Each row is a point on a tangle of strands that fork, close into loops and nearly touch. The rows are in no order.
Points whose rows are less than 48.3 apart are linked; no others are. Some points are linked to none.
Z_614: [-11   0   3  -3  15   7 -14 -12 -19  13  -9  -3  -5 -19   8   3   9  11
   2 -17  -9  -6  20   2   7  -9  11  -8  29   5 -18  -2   6 -12]
Z_79: [-11  18 -11  -3   2 -24  -2  10   5  -6 -10   7  -6  34   1  10  -9   5
 -10   2   0  15 -14   2   1   5   0  14 -18  -3  -7 -15   2  12]
Z_964: [ -9  -1 -15 -10   5  18 -11   4 -18   4  -2 -15   2  10  -8  -3  -9   5
   6  -1   7   9 -13  -9   7 -15   2   8  10  -9   6 -22   0   4]
Z_306: [ -4 -12  -8   4   6  21  -2  -4 -20  21  16   8   1  -5  -6  -1   6 -21
  15   7 -11  12   8 -14   5 -15   4  -2  24   9   5 -27  16  -4]
Z_274: [ -7  -1  -9   9  10  18  -9 -15 -26  19 -10  16  -4  19  -1   6  13   5
   7   2 -22   7   9  -5 -13 -17  10   7  19   8   2   7  12   9]
Z_321: [ -1  -8   6  26 -13 -15  10  -1   1  10   5  17 -16   9  11  15  12 -14
  13 -10   0 -11  -2   1   2  10   3   6 -30  -9  -5   4  12   0]
Z_345: [ -9   0  -8 -30   9   4  -6   8  11 -18  -8 -16   7   1 -17 -19 -11  27
 -10  17  10   3  -9  11   7   1   2   3  10 -11 -14  -5  -5   2]
Z_931: [ 21  18  14  -6  -2  -1  10 -16   7  -6 -11   5  -5 -10   2 -15  -3   7
  -8   9  -2  -8  12  18  -4   4 -19   6   3  10  -3  16 -10   0]
Z_646: [ 19   9 -21   1  10 -25   7   0 -16  -5  31   0 -26   6  31  22  -4 -14
   1  -9   2   7 -10  -4  22  11  -6  25  -5  -6  -8 -26  -1  -5]
Z_417: [ -6  -5 -23  -6  10  22  -6  -9  -3  -4 -15 -15   3  11 -16  -7   3  19
  -5   1 -11   6   5  -3 -12 -15  14  -2  35 -13 -10 -11  -4   9]
Z_48: [ 34   5   3   3   1 -10   8   4  -1 -10  24  -3  -7 -12  12   5 -16  -5
 -11 -18   8  10 -10 -11  15  15 -14  -7 -19   7  -8 -21   4  -7]
Z_431: [-14 -12  -1  -7  10   2 -14   2 -12  -1  12 -19  -5 -13   1   5  -6   2
   1 -10  10   5   0 -10  21  -2  -5 -12   9  -5   3 -23   2 -17]
Z_819: [ -2  20   5  -9   0  11  -2  -9   0   6 -17  -1  11   7  -9 -12  -3  -2
   0  15   3  -2  -6   9 -13  -4   4   9  14  12   6  22  -9   8]
Z_774: [  4  -4 -10   7   8  12  -6 -17 -25   9 -10   5   3  13  -6  -3  13  12
   7   2 -18   8  16  -3  -8 -10  -4  14  14  -1   4  -6  -5   6]
Z_65: [  3  -4   8   1   4 -10  -1   0  -6  -7   0   0  -8  -1  -8   6   0  14
   3  -5   1   8   3   2  11  -2 -14   0 -17  -9   1 -19   5  -3]
Z_621: [  9   5   9  13 -12  -3  18  -1  15   3   1  11   4   6   5  12   8 -21
   3   4  -2  -7 -10   7  -9  18   5   2 -19  19  -2  21  -1  -3]
Z_901: [ 15  -4 -10  -1   3   1   1  -7 -20   5  28   0 -26 -12  24  15 -11 -29
  12  -5 -11   3  -2  -2  32   7 -11   3   3   3 -24 -34  10 -15]
Z_459: [  1   9 -26 -10   0  15  -5  -4  22 -19 -36  -3   7  15 -10 -21  -9  28
 -18   7  -6  -1   2   6  -4  -5  -3   3  17 -15  -2  12 -13  18]
Z_690: [-19 -21  -2   8 -13  -1  -8  13  21  13   0  -8  25 -10 -13 -19   5   6
  -1  -3   8  -4   6 -10 -12   1  20 -16  -3 -12   7  18  -9   7]
Z_451: [  7  13  22 -11  -5   2 -10  11   5 -13   2   2  17  -6   7 -28  -9  12
 -10  10  10  -8   6   2  -5   1 -20  -1 -12 -15  23  21  -6  -1]
Z_317: [  2  -7   0   4  12  14   3  -8 -15  21  18  12 -16  -1   7   9  14 -25
  13   5 -18  -2  10  -2   7 -13   4  -4  23  14 -18 -22  16  -5]
Z_660: [  5  12  13  -2 -10  -9  -4  11  16 -22 -12  11   1  -5   4   7   3  14
 -13  -9  13 -18   3   9  -4  16  -5  -7 -18   5   7  28  -8 -11]
Z_18: [ 11  11  23  -8   0   0 -13   5   2  -8   0  -5  18 -22  20 -26  -5  -1
  -2  -2  18  -5  10  -3  -4  11 -14 -13 -13   1  12  20  -7  -6]
Z_625: [  4   9   1 -31  10  -2  -4  11   1 -10   3 -16   4 -10  -3 -10  -9  28
 -16   6  16   6  -9   6  14  11  -5   5   8  -4 -18  -6 -15  -7]
Z_709: [ 26  13  -2  27  10 -17  11  -2  -4 -16  17   0 -38   1  25  21  -1   0
   1  -9  -9  -8 -15   6   2  16   6  18 -19 -12 -10 -19  12   3]
Z_69: [  8   5 -18 -11   2   2 -11   8 -17   8  -3   3   8  14   8  -5  -5   3
   4   3  13   9 -15 -16   6  -6  -1   8 -13  15  15  -5  -7   7]
Z_383: [-17 -19  -8  17 -14   2   2   2   4  16  -3   5   8  14 -18   1  10 -10
   2  -6 -13  10   7 -19 -20 -10  16  -7  12 -13   7  11  -1  11]
Z_233: [-11 -13   4 -20   9  -8 -13  19   3 -14   9 -12   9 -17 -10  -7  -8  21
  -5   3  17   0  -2   4  11   9  -6  -8 -12  -9   0  -5   5 -10]
Z_318: [-18  16 -10  -1   3 -13  -1   3  15  -2 -31   6   4  32  -7   2  -7   7
 -12   7  -8  14  -9   4  -3   5   0  13  -2   1  -1  -4  -1  18]
Z_470: [ 21 -10   5  19  -6  -6  10  -5  10  -1  -3   6  -7 -15   9   5   9  -3
   2  -9  -2  -8   5   6   0  11  -4  -2 -16   8   0  -7   8   0]
Z_167: [  1  -2   7   2  13 -23  -3  12  -2  -7  22 -10 -15 -15  18  19  -5  -6
  -5 -14  23  -6 -13   1  18  18   1   0 -17   3  -9  -3  12 -15]
Z_129: [-17  -8  11 -10   0  16  -7  -4   1 -10  -7 -16  11 -18 -15 -24  -3   6
   5   8  -3 -16   9  15 -24 -14  11  -8  26 -10  20  16   8   6]
Z_428: [ -4  -1   9 -25   6  -6 -14  29  20 -24   2   1   8  -4  -8 -10  -9  29
 -18   7  18  -3 -10   6   2  16  -7  -3 -19 -15  -2  11   1  -7]
Z_761: [ -9 -10 -17   0  11 -18 -14  16   0   2  22 -18  -5 -10  22  19  -2 -12
  -1 -17  22   3  -7 -11  22  10   0  -1  -4  -1   0 -13   8  -7]
Z_606: [  4  11  10   4 -18 -10  -1  11  13 -12 -11  26  -3  10 -10   6  -5  13
 -12  -7  -1  -2  -4   1  -6   2 -16   4 -34  -5  16  13  -3   6]
Z_641: [  0   0 -20   0  18  -4  -8   0   5   7  -5  -2  -5   5  11  25  19  15
  -1 -10   2  -9  12   6   7   9  10   1  10  -1 -15   6  12 -10]
Z_713: [  4  -1  19  -1  -6  14  -4  -4  -9   8   6   0  17  -6   9 -27 -11 -18
  18  11   9  -1  -7  -6  -5  -1  -7  -7 -12   5  12  11  -2   2]
Z_118: [ 18 -19   9   3  -7   4  14 -10  -4   2  18  -1  -4 -12  -5  -7  -4 -19
  16   7  -7   7   2  11   8   5  -7 -11  -6   3 -11 -39  11  -5]
Z_520: [ 14  -1 -16  15  13  -7   3 -12 -22   9  26   5 -20  -4  35  20   4 -31
  12 -18  -8   2  13  -9  19   3  -6   6  13  -1 -21 -28   8 -11]
Z_403: [-10   1   2  15  -9  -7  10  -9  -3  15  -9  21  -7  30   1  15   7 -25
  11   9 -19   8  -7  -2 -11 -10   6  10  -5  11  -6  11   7   7]
Z_53: [  3  -8  19  15 -13  -9   6   7  21 -18   4  16  -5 -18 -13  -4   2   7
  -6  -4   1  -6   6  13  -9  16 -13  -3 -29  -9  12   6   5   3]
Z_244: [  7  -3   2 -15  10   3  -4  -3   6  -4  -8 -13  -3 -27  -7 -13   2  25
  -3  -3   8  -6  17   7   6   3 -10  -1  13  -4  -3  -7  -8  -6]
Z_948: [ 16   4  23  -4   8  -3  11  -1   8  -4  17 -13   1 -14   4   3  -4 -15
   4   2   6   3 -13  11   8  11  -7  -7  -6  11 -20 -12   1  -7]
Z_533: [-22   0  -9   6  -9  13  -3   2  17   2 -18  -2  21  10 -13  -4  -1  -6
 -10  10  -4  -3  -9  -7 -23  -1  17 -10  10  -5  13  45  -9  10]
Z_843: [-17 -10  -3  12 -13  -5  10   4  24  10  -1   1  11   7 -16   9  12 -10
  -4  -1  -7   1   9  -5 -19   3  20  -8  -1  -4   5  28   0  -1]
Z_938: [  6  11  -3   4  -1  -5   8 -11  -8  13  -8  15  -5  19   1  13  11 -11
   4   8 -11   2  -5   7  -6   0   1  19  -5  23  -2   8   1   3]
Z_80: [ 13  -5 -15   2   6   5   5  -4 -16   5  10  -1   0  -5  -3   5   5   7
   1  -1  -3  12   8  -6  17   5 -16   9   4   6   0 -34  -2  -5]
Z_537: [ -1  17 -10 -21   0   1  -3   9  25 -21 -26  10   3  12 -10 -14 -11  31
 -25  11   3   1  -2  13   6   8  -6   9   5  -9 -12  10 -12   9]
Z_183: [ 18  11  19   1   1   0   6  -6   3   4   0   0   3  -8  19   3   0 -20
   6  -9   1  -9  -6   5  -4   5   2 -15  -2  20 -16  16  -4 -11]
Z_521: [  0  -7  -9   3  -3 -18  -1  10  -2  11  11   6  -2  -2  17  10   5  -5
   7  -3  19  -3  -5  -3  10   9   7   0 -21   9   4  -1   4  -8]
Z_301: [  2   4  15  -9   9   5  -7 -20 -14  12 -10  -6  -7 -26   6 -10  -2   8
  -1  -9   6  -8  15   5   1 -10   0 -11  25   9 -12   7  -3 -11]
Z_174: [ -9  -8  -7  14  -1  -6  13   0  25  -2  -4   1   3  -2 -19  14  20   3
  -2   2 -10  -4  10  16 -16  13  12   0   0  -1   4  16   2   3]
Z_402: [ 17   3 -10  10   2  -6  18  -4  -8  -2  11  -3 -15   6  -2   9   3   5
  -4  -1  -9  17  -4   1   8   8 -14  19  -3   1 -15 -39  -4   4]
Z_375: [ -2 -10  20   6 -10  -7   7   7   6   7  23  -7   4  -5  -6  -9 -10 -17
   9   5  15  14 -14 -11   2   1  -3 -13 -19   0  -1 -11   2  -2]
Z_905: [-14  -8 -23  -3  -4  -4  -8  16  -9  15  10   0   9  17   6  -2  -5  -2
   3   5  16   8 -16 -19  13   0   6   9 -15   2  12  -5  -1   9]
Z_876: [  1  12   8  -6   6  -7   5  -6   1   6  -6  -4  -6  -5   9  19   8  -4
   2  -8   4 -16  -2  10  -1  -3  12  -3   7  18 -12  14   1 -15]
Z_644: [ -2  -7  11  17   6  -7   3 -14  -3   5   2   7 -21  -7  20  23   8 -21
  16 -12 -16  -8   9   6   8  -6   1  -5   4   1 -19 -12  12  -9]
Z_872: [ -8 -14 -22   2  15  -5 -13   5  -5  15   6  -1  -2  18  16  20  19   2
   4 -11  -2  -4  13 -10   4  -3  12   2   9  -8  -8  -1   8  -4]
Z_372: [ 13   7  12  -2  -3   1  18 -15  20 -15  -3  -4   9 -13 -10 -21   9  -5
 -12  14 -12  -3  20  18 -14   9 -12   7  16   4   7  17 -14  -1]
Z_993: [ -8  14  10  -4   3   9  -8 -10 -25  12  -7   2 -16   4  10   9  -6  -8
  12  -4  -9  -5  -6 -12   7 -29  10  -1  17   6  -5   1   5  -2]
Z_792: [ -5  -9   2 -11   4  10 -12   1  -1 -10 -10 -14   4 -16 -13 -18  -3  21
   2   6   5  -9  14  13  -4 -10  -3  -4  11 -10  16   0   1   5]
Z_593: [-11  -8   9  14 -15 -11  11  10  30  -6  -4   9   6 -10 -18   2  10   4
 -10  -1  -2  -5   7   8 -10  17   4  -1 -20  -8  11  13  -7   3]
Z_365: [-11  -8  27  10 -18  18   1  -3   0  14   6   1  18 -11  -2 -29   1 -24
  19  13   3  -5   2  -5 -18  -1   9 -11  -1  -1   9  22  -2   0]
Z_191: [-15 -13  -1  13  -8  12  -3  -5   2  16  -5  -1  11   4  -6  -4   4  -3
   9  -6  -2  -4  -1 -16 -18 -16  15 -13  10  -3  13  25   1   7]
Z_502: [ -8  18   6 -15   2  10   1 -12   5  -3 -19  -3   3   5 -17 -23  -7  12
  -7  21   3   4   4  18 -12   0  -7  14  17  -1   4   6 -10  16]
Z_509: [-20 -23  -9   7   1  10  -2   4 -15  22  13   2   7   4  -7   7  15 -10
  18   5  -8   6   8 -17  -4 -14  18  -1  13  -6   3 -20  14   1]
Z_708: [ -4  -8 -27  -8   6 -18  -9  23  -6   1  17  -9  -4  14  15  13  -3   1
  -1  -7  17   9  -9 -20  24  -1   1   7  -7  -2   3  -9  -1  -2]
Z_928: [ 10  -3   3   2   5  24   9 -17  -7  13  -2   1   2  -1 -13  -9   2  -7
   4  10 -22   5  10  -2 -20 -15   2  -6  37  13   6   2   7  11]
Z_687: [ 12   6 -13 -15   4   7 -14   0 -28   5  -1   3   2  -9  12  -6  -8   8
  -2   0  10   1  -1  -9  17  -3  -7   2   0  16  12  -4  -7  -5]
Z_99: [ -1 -10  -1  18  15  -3   2  -8  -4   9  23   3 -22  -4  26  24   8 -32
  15 -13  -5  -5  10 -10   8  -6   0  -5  13  -7 -22 -29  18  -7]
Z_444: [-11  -3  -8  10 -21  -2   5  19  32  -7 -12  20   7  11 -17   5  11  10
 -15   4   0  -1  -1   7 -11  16   2   9 -21  -8   9  22  -7  11]
Z_510: [-13  -2  12  11 -10  13   8  -9  -1  22  -3  19  -2  14  -8   1   5 -32
  13   9 -22   1 -10  -4 -14 -16  10  -2   8  14  -3  21  11   6]
Z_587: [  3   8  -6  -5   6  -5   1  -4  11  -1 -15   0  -6  -4   2  17  14  20
  -2  -6  -1  -9  12  18   0   9   9   3  13   8 -12  17   0 -10]
Z_333: [ -6  13 -10   4  -8   5   3  -4  20  -7 -21   1  14   5  -6   8   0  -5
 -16   4  -5  -8   1   2 -13  -2   1  -6   2   4  17  52 -15  -3]
Z_567: [  3  -7  -5   5 -12   4  -9   0   0   7 -12  11  12   6  -3 -14   3   5
   2   0   6  -6   3 -15 -10  -6  -1   1 -14   4  27  16  -5  11]
Z_902: [  9  14   9  -8 -10   0  -1  -1   9  -8 -13   5  13   4  -3 -22  -9   8
 -10   7   6  -4  -1  -5 -12  -3 -12   2 -13  -2  24  17 -14  11]
Z_482: [  8  13  -5 -23   8  13  -2   3  -3   1  -1 -18  15  -8   2 -22  -7  16
 -10  10  12   4  -5  -1   0   7  -5   7  14   6  -3  -3 -20   3]
Z_507: [ 11  17  -6 -10  -1 -25   3   5 -17  -6  -2   3 -12  17  15   8  -6   8
  -7  -6   2   5 -13   3  10  -7   3   8 -12   9  -5  -1  -8  -4]
Z_802: [ 15 -12   6  -7  -7  10  11  -7  -4  -9  15  -6   9 -15 -14 -20  -8  -9
   9   8   1  14  12  -2   2   2 -16  -9  -5  -3   6 -35  -1  -7]
Z_171: [  3  -6  15  -1 -10  18   3 -10  -9   8   2   5  -1  -3   3 -16 -13 -17
  18   6  -3   0  -4  -8   1 -20  -8 -12  -5   8   4  -3   4   1]
Z_676: [ -8   3   1   2 -16   3  -8  13  24 -16 -20   9  12   1 -12   4   6  17
 -16   3   7 -24   9   8  -6   8  -3  -6  -9  -9  13  37  -7 -10]
Z_731: [-19   3 -13   6   6  12 -11  -7 -10  14 -20  10   2  32 -14   5  12   9
   3   7 -18   6  -2  -2 -15  -9  16  10  17  -3   3  12   9  17]
Z_113: [ -2  12 -15 -16   9 -12  -3   9  -7  -2  -5   0 -10  21   5  10  -8  16
  -6  -2   3   9  -9  -3  19  -4  -2  13  -8  -5  -7 -14  -5   4]
Z_377: [ -4  13  -8 -15   8   0  -4  -1 -17   9  -3 -13 -11  10   5   6  -8   7
  -3   1  -1   9  -8  -7  12 -14   1  13  16   3 -11 -18 -11  -1]
Z_456: [-13 -13  -7 -19  10  -8 -14  14 -12  -5  17 -14  -3  -4 -11   9 -16  19
  -3  -1  11   9  -6  -1  26   4 -10  -1  -9  -8   3 -18   4  -8]
Z_96: [ 20   9   4   3   7 -14  -5   5   2 -14  -2   3 -12 -28  22   7  -4  13
 -18 -19  15  -5   3   7  13  22 -11  -9 -11  12  -7  -9   0  -8]
Z_446: [ 16  -1  15   5   5  -8  -7   5  -3 -13   8   4 -11 -38  14  -3 -10   0
  -9 -14  17  -3  -1  13  13  31 -16 -10 -29   6  -8  -9  16 -10]
Z_393: [  5   8  17 -15   7  11   4  -1  -1  -3   4 -17  15 -10  -7 -22  -5   0
   2  12   9   5   0  -1  -9  -3  -5  -6  12   1   4  -3  -9  -1]
Z_228: [ -1  -5  -2  -4   6 -12  -7  24   4   0  10  -4  -1  -5  11  13   0  11
  -6  -6  24  -8 -13   6  18  18   6   4 -21   1  -2   5   9 -12]
Z_17: [ 29  21   6 -20   4 -15  -8  21  -1 -17  16   9  -2 -14  14   0 -14  24
 -21  -9  15   0 -10   0   4  16 -12  -1 -26   6  -4   1  -5  -5]
Z_734: [-11 -16   2  27  -8 -17   3   0 -12  17  10  16  -9  19   5  12  15  -9
  19  -3 -11   6   3  -6   2  -3   0  15 -28 -19   1 -10   5   5]
Z_414: [  0 -16  13  24 -26 -10  17  -3  12  10   5  14  -7   1  -7   2   1 -24
   8  -6  -7  -2  -9  -1  -3   8   4  -2 -32  -6  -3   9   0   7]
Z_765: [-10   1  -9   4   4  27  -8  -6 -36   7   3  -5  -6  10  -2   9  -2  -2
  12  -1 -12   8  -8 -18   0 -23   6   9  22  -9   3 -24   0   8]
Z_844: [-10   0 -28  -4   5  13  -5  -6  11  -8 -31  -4  10  28 -13  -9  -3  19
 -12  11 -10   5   1   1  -5  -4  11   5  22 -10 -11  -2  -2  17]
Z_309: [-10   7  15   7  -3  11  -2  -4  -3  19  -4  13  -4   4   9   6   0 -28
   9   0  -8  -9 -11 -12  -7 -19  17 -11  13  18  -2  29  10  -5]
Z_848: [ 23   7  -1  22   2 -14  17   0  -7 -16  10   8 -25   9  11  17  -1   2
  -3  -6 -14   8  -8   1   8  10 -11  19 -18  -7 -11 -28   1   6]
Z_862: [ 16  -2  -6  -2   3   4  10 -12   1   3  -1  -5   0 -12  -7  -5   7   7
   2  -5   0   1  12   4   6   4  -8  -2  13  10  -4 -15 -10  -1]
Z_937: [ 27   0   5  -1  -5  -3  17  -1   0  -8  17  -1   2 -11  -5 -12 -14  -4
  -7   0   2  16  -2  -5   8   8 -21  -7 -15   0  -2 -25   2  -1]
Z_468: [ 21  10   8  -7   0 -14   7   3  -1 -15   6   0  -8 -10   7   2 -12  17
 -18 -19   5   4  -4  -1  10   9 -12  -6 -11   1  -8  -6  -8  -6]
Z_806: [  2  -3   1  14  10  -2  10 -12   2  13   1   5  -4   9   1  21  20  -4
   7  -2 -22   5  12   3  -7  -3   8   3  14   7 -12   4  11   0]
Z_890: [-13 -12   0   1  -7   0  -9   7  27 -14 -14  -7  13 -10 -16  -9   8  18
  -5  -2   2 -15  13  10  -7   2   4 -15   3 -10   9  23  -3  -3]
Z_106: [-12  -4  -3 -13   7  29  -9   5  -7  -4  -2 -22  19  -1 -11 -26 -12   3
   6  13  10  -4 -12   3 -21  -5  10   4  28 -14  14  -6  -1  18]
Z_716: [-12  -9  -7  -9   5  28  -3   2  -5  -3  -4 -15  14  -4 -15  -7  -1   8
   3   3  -7   0  -4  -4 -22 -16  22 -12  37  -9   5  -3   3  12]
Z_405: [ -5   2   6  -6   2   7  -4  -7  23 -14 -12 -10  15 -10 -12 -11   3  11
 -14   4  -2 -13  16  10 -16  -2  -5  -5  17  -7  16  31  -9  -1]
Z_475: [ 16   5   4  -2  -2  13  17 -21   9   4  -4  -4  10  -7 -11 -15   4 -13
  -4   9 -14   4  13   4 -17  -5  -8  -3  28   8  -1   7 -11   2]
Z_945: [  6  -8 -23  10   8   4  -4  -8 -27   7   3   6   2  12   2   5  16  13
   5   1 -13  12  12  -8   9  -2 -11  19   4   0   2 -26  -1   3]
Z_429: [-15  -6  11  -7  -2   6   2   2  19 -16  -3 -19  26 -15 -13 -25   2   0
  -5  15  -4 -12  19  10 -28  -5  12  -8  18 -15  21  24  -6  -2]
Z_77: [  2   9  13   2  -5   3  -1 -11 -19   7 -14   9  -8   6  11   1 -14 -12
  12  -3  -4  -8 -10  -6   5 -22   0  -3  -6   9   4   6   2  -1]
Z_132: [-18   8 -11 -11   1   6  -5  -5  22 -13 -24   1  10   8 -28 -14   0  15
  -8  25  -5   0   4  21 -12   3   2  11  11 -10   4  10   3   8]
Z_573: [-12  -2   0 -16   4  -6   7  10  24 -17  -4 -14   5   1 -25  -9  -3  22
  -9  15   5   3   1  19  -4   6  -2   3   5  -6  -3 -12  -3   4]
Z_548: [-20 -13 -11   3  -9  -8   3   3  18  -1 -12   4  12  13 -27  -6  10   3
  -1  16 -10  12   5   3 -16   5   7   3  -5  -4   8  -5   5  18]
Z_200: [-14 -10  -8   6 -10  14  -9   6   6  13  -5  -8  23   7  -5 -17   1  -2
   2  -1   8  -6  -6 -16 -19   0  27 -13   4 -11   7  31 -10  14]
Z_373: [  6   9  13  15  -4 -19  15 -11  -5 -12  -7   5 -29   8  11  32   2  -4
   2  -7 -15  -9  -7  18   7   0  -2   9 -14   1 -16  -1   5  -4]
Z_97: [-11 -13 -12  -1  -4   8 -10  14  -6  14  24 -12  10   1  -4  -4  -7  -7
   6   0  17  11 -10 -20  13  -1   3  -7  -2   0  10 -15  -2   0]
Z_168: [  0   4  11  12  -2 -17   8 -11  -2  -5   1   5 -28  11  23  31   1 -23
  13 -18 -14 -13  -5   5   7 -13   4  -2  -5  -1 -18   2   5 -12]
Z_744: [  0 -13  12  11 -10   3  16 -11   9   8   1   4   2   6 -10  -8   1 -20
  13   8  -8   7  -1  -4  -5  -8 -10  -4  -9   5   1  -4   3   6]
Z_645: [-14 -21  -5   2   3  -9  -1  13  20  -2   7 -14  10  -6  -8   9  13   7
  -2 -10  13  -4   2  -1  -3   5  19 -20   1 -10  -4  -1   2  -4]
Z_932: [ -3  18  -1   5  -6  -7   9 -10   7 -15 -27   1  -4   7  -3  15  -4   3
 -13  -8  -8  -7  -2   5  -5 -10   0  -4  -1   5  10  30 -15  -9]
Z_45: [ 16  14  21  -4  -3 -10  -1  -3  -4 -10  -8   0   5 -16  24 -11  -8  -6
  -2 -12   8 -10   4   1   1   7  -7 -20 -13  15  -1  19  -6 -15]
Z_807: [  1   2  -7  -4   7  17  -9 -15 -19  11 -14  -2  -7  -5  -6  -4   6  20
   5  -4 -14  -4  18   4   1 -16   7   2  28  -6  -5   3  -1   3]
Z_457: [ 23  19  13  -4  -9 -14  -2  22   7 -17   4  18  -3 -11  12   8  -6  18
 -17 -18  15  -9  -7   6  -1  22 -11  -3 -33   7   8  14  -1  -6]
Z_6: [ -7 -16 -23   7   8  -4 -20   5 -14  19  16   0   4   4  22  15   9 -13
   8 -14   7   5   7 -23  12  -5   8   0   6  -6   7 -12   8  -4]
Z_930: [ -4  -4 -20  -2  12   8 -15  -1 -20   9  13 -14   0  -2   9  16   1  -6
   5 -14   3  10   3 -20  20  -9   0  -4  21  -6   1 -25   3 -10]
Z_424: [ -1  -5  10   4   5  14   0  -3  -6  21   9  17  -9   0  11   8   5 -25
  14   0 -13  -8  -1 -10   0 -21  14 -14  20  16 -11   0  17  -4]
Z_127: [ -8  -5   9  -1   5 -14  -5  -1 -14  -1   7  -8 -10  -7   8  16  -1  -1
   6 -13   3   1   1  -1  21  -8  -9 -10 -10  -5  -7 -11  10 -12]
Z_319: [  8  -6   2  -1   1   3  15  -8  -9   2  20   0 -18  -6   4  11  -3 -21
   9   2  -4  10  -7   4  16   0  -5   4   6   8 -25 -33   7  -8]
Z_881: [ 23   3 -14  17   7 -22   7  -3 -10 -11  29  -1 -40   2  40  23  -8 -25
   8  -8   3  -8 -11  -5   5  11   3  13  -9  -7 -11 -20  13  -1]
Z_197: [  7   6 -17  -4   7  -6  -1  -3 -27   5  26  -3 -19   1  15  21  -6 -19
   6  -7  -5  13  -6  -9  35   0 -10  15   4   2  -6 -28  -2 -13]
Z_590: [-16 -23  -4  16 -10  -7  -1   6 -16  14  17   4   0   5  -6   2  13  -6
  20   1  -6   9   8 -11   7 -10   7   5 -14 -14   5 -25   6   4]
Z_204: [  8   3  30  -9   3  -3   5   3   9 -12  18 -14  11 -17  -1 -16  -3   0
  -4   5   8   4  -1   7  -2   9 -12 -11  -4   2  -4  -3  -5 -11]
Z_699: [ -3  10  -6  -3  -3   7   4  -3  -4  12  -9   7  13  16  -4  -3   8  -2
   5  17   4   1 -10   6 -13   3   3  14  -6  22   9  15  -2   5]
Z_253: [  0  -5   0   5  -7  -2  -5   5   4  13   0   5  12  -1   6  -4   7   0
   5  -4  17 -11   1  -9  -1   6   6  -7 -14   9  12  15   0  -2]
Z_632: [ -2  17   7   3 -20 -12  11  -2  13 -18 -20  14   2   4  -9   4 -11   0
 -19   0  -5  -5  -1   4  -9   0 -15   1 -22   0  17  35 -14   0]
Z_695: [-11 -15 -12   3 -17  -3  -3  19  30   2  -6   4  21  11 -10 -11   9   9
 -12   1   8  -2   1  -8 -11   9  12  -5 -14  -9   4  14 -11  15]
Z_87: [-12  -1   8   1   6  24  -5 -10 -20  12  -5   2 -10  -1  -5   1  -3  -7
  20   5 -10  -2  -3  -9  -9 -28   3  -5  22  -2   6 -11   8  10]
Z_92: [-15   6 -18   3   2  -4  -9  -2  -9   9 -20   5   0  38  -6  -3   0   6
  -1   8  -7  10 -10  -3  -7  -7   0  16   3   4   3  -4   0  21]
Z_850: [  8   9  21 -11   1   9   1 -18  -3  -3  -9  -5   2 -18   3 -13   0  -2
   2   2   5 -11  10  13  -4  -1  -7  -4  15  13   1  22  -8 -13]
Z_977: [ -9  10  -4  -7  -1  -3   6   9  33 -24 -17   3   2   1 -25  -5   2  15
 -19  16  -9   2   6  23 -14  15  -5  12  -1  -7   2  -1  -5  12]
Z_535: [ 22  19   4   2  -4 -26  14  -3  -8 -12  -4  11 -19   9  17  17  -4  -7
  -2 -12  -9  -5  -7  11   8   1   8   6 -14   9 -11   2  -6 -10]
Z_796: [  5   3  19   7  -3 -16  10   1   9 -18  -4  10 -18  -8 -14  12   0  12
  -8  -3  -4  -2  -1  14   3   7 -13   5 -19 -11   0  -2   6   0]
Z_805: [-13   6  -5 -22   7  21 -11   6  -4 -11 -13 -14  10   4 -14 -25 -21  15
  -3  22  17   2 -17  10  -5  -1   2   9  14 -15   1  -3  -4  14]
Z_985: [ -4  -8  15   9 -12   4  11  -1  11   5   4  -4  21  -1 -16 -22   3 -18
   4  12  -2   4   1  -4 -20  -5   1  -8  -4  -1  10   6  -6  11]
Z_517: [ -5 -12  12  -2  -5  12  -4   7  -4   3  31 -14  19 -17  -1 -18 -12 -19
   6   0  16  10  -5 -18   5  -1  -1 -19  -4   0   9 -16  -1  -9]

A tip is a point with one link. Name the tips that can be reached along the links from each point below, in the order of the rows.
Z_641 | Z_428, Z_606, Z_375, Z_687
Z_345 | Z_948, Z_537, Z_414
Z_985 | Z_928, Z_446

How many points has the smallest loop of links through each point below? Write none if it is on no loop.
Z_99 | 23
Z_174 | 9
Z_902 | none
Z_937 | 25
Z_171 | 5
Z_306 | none
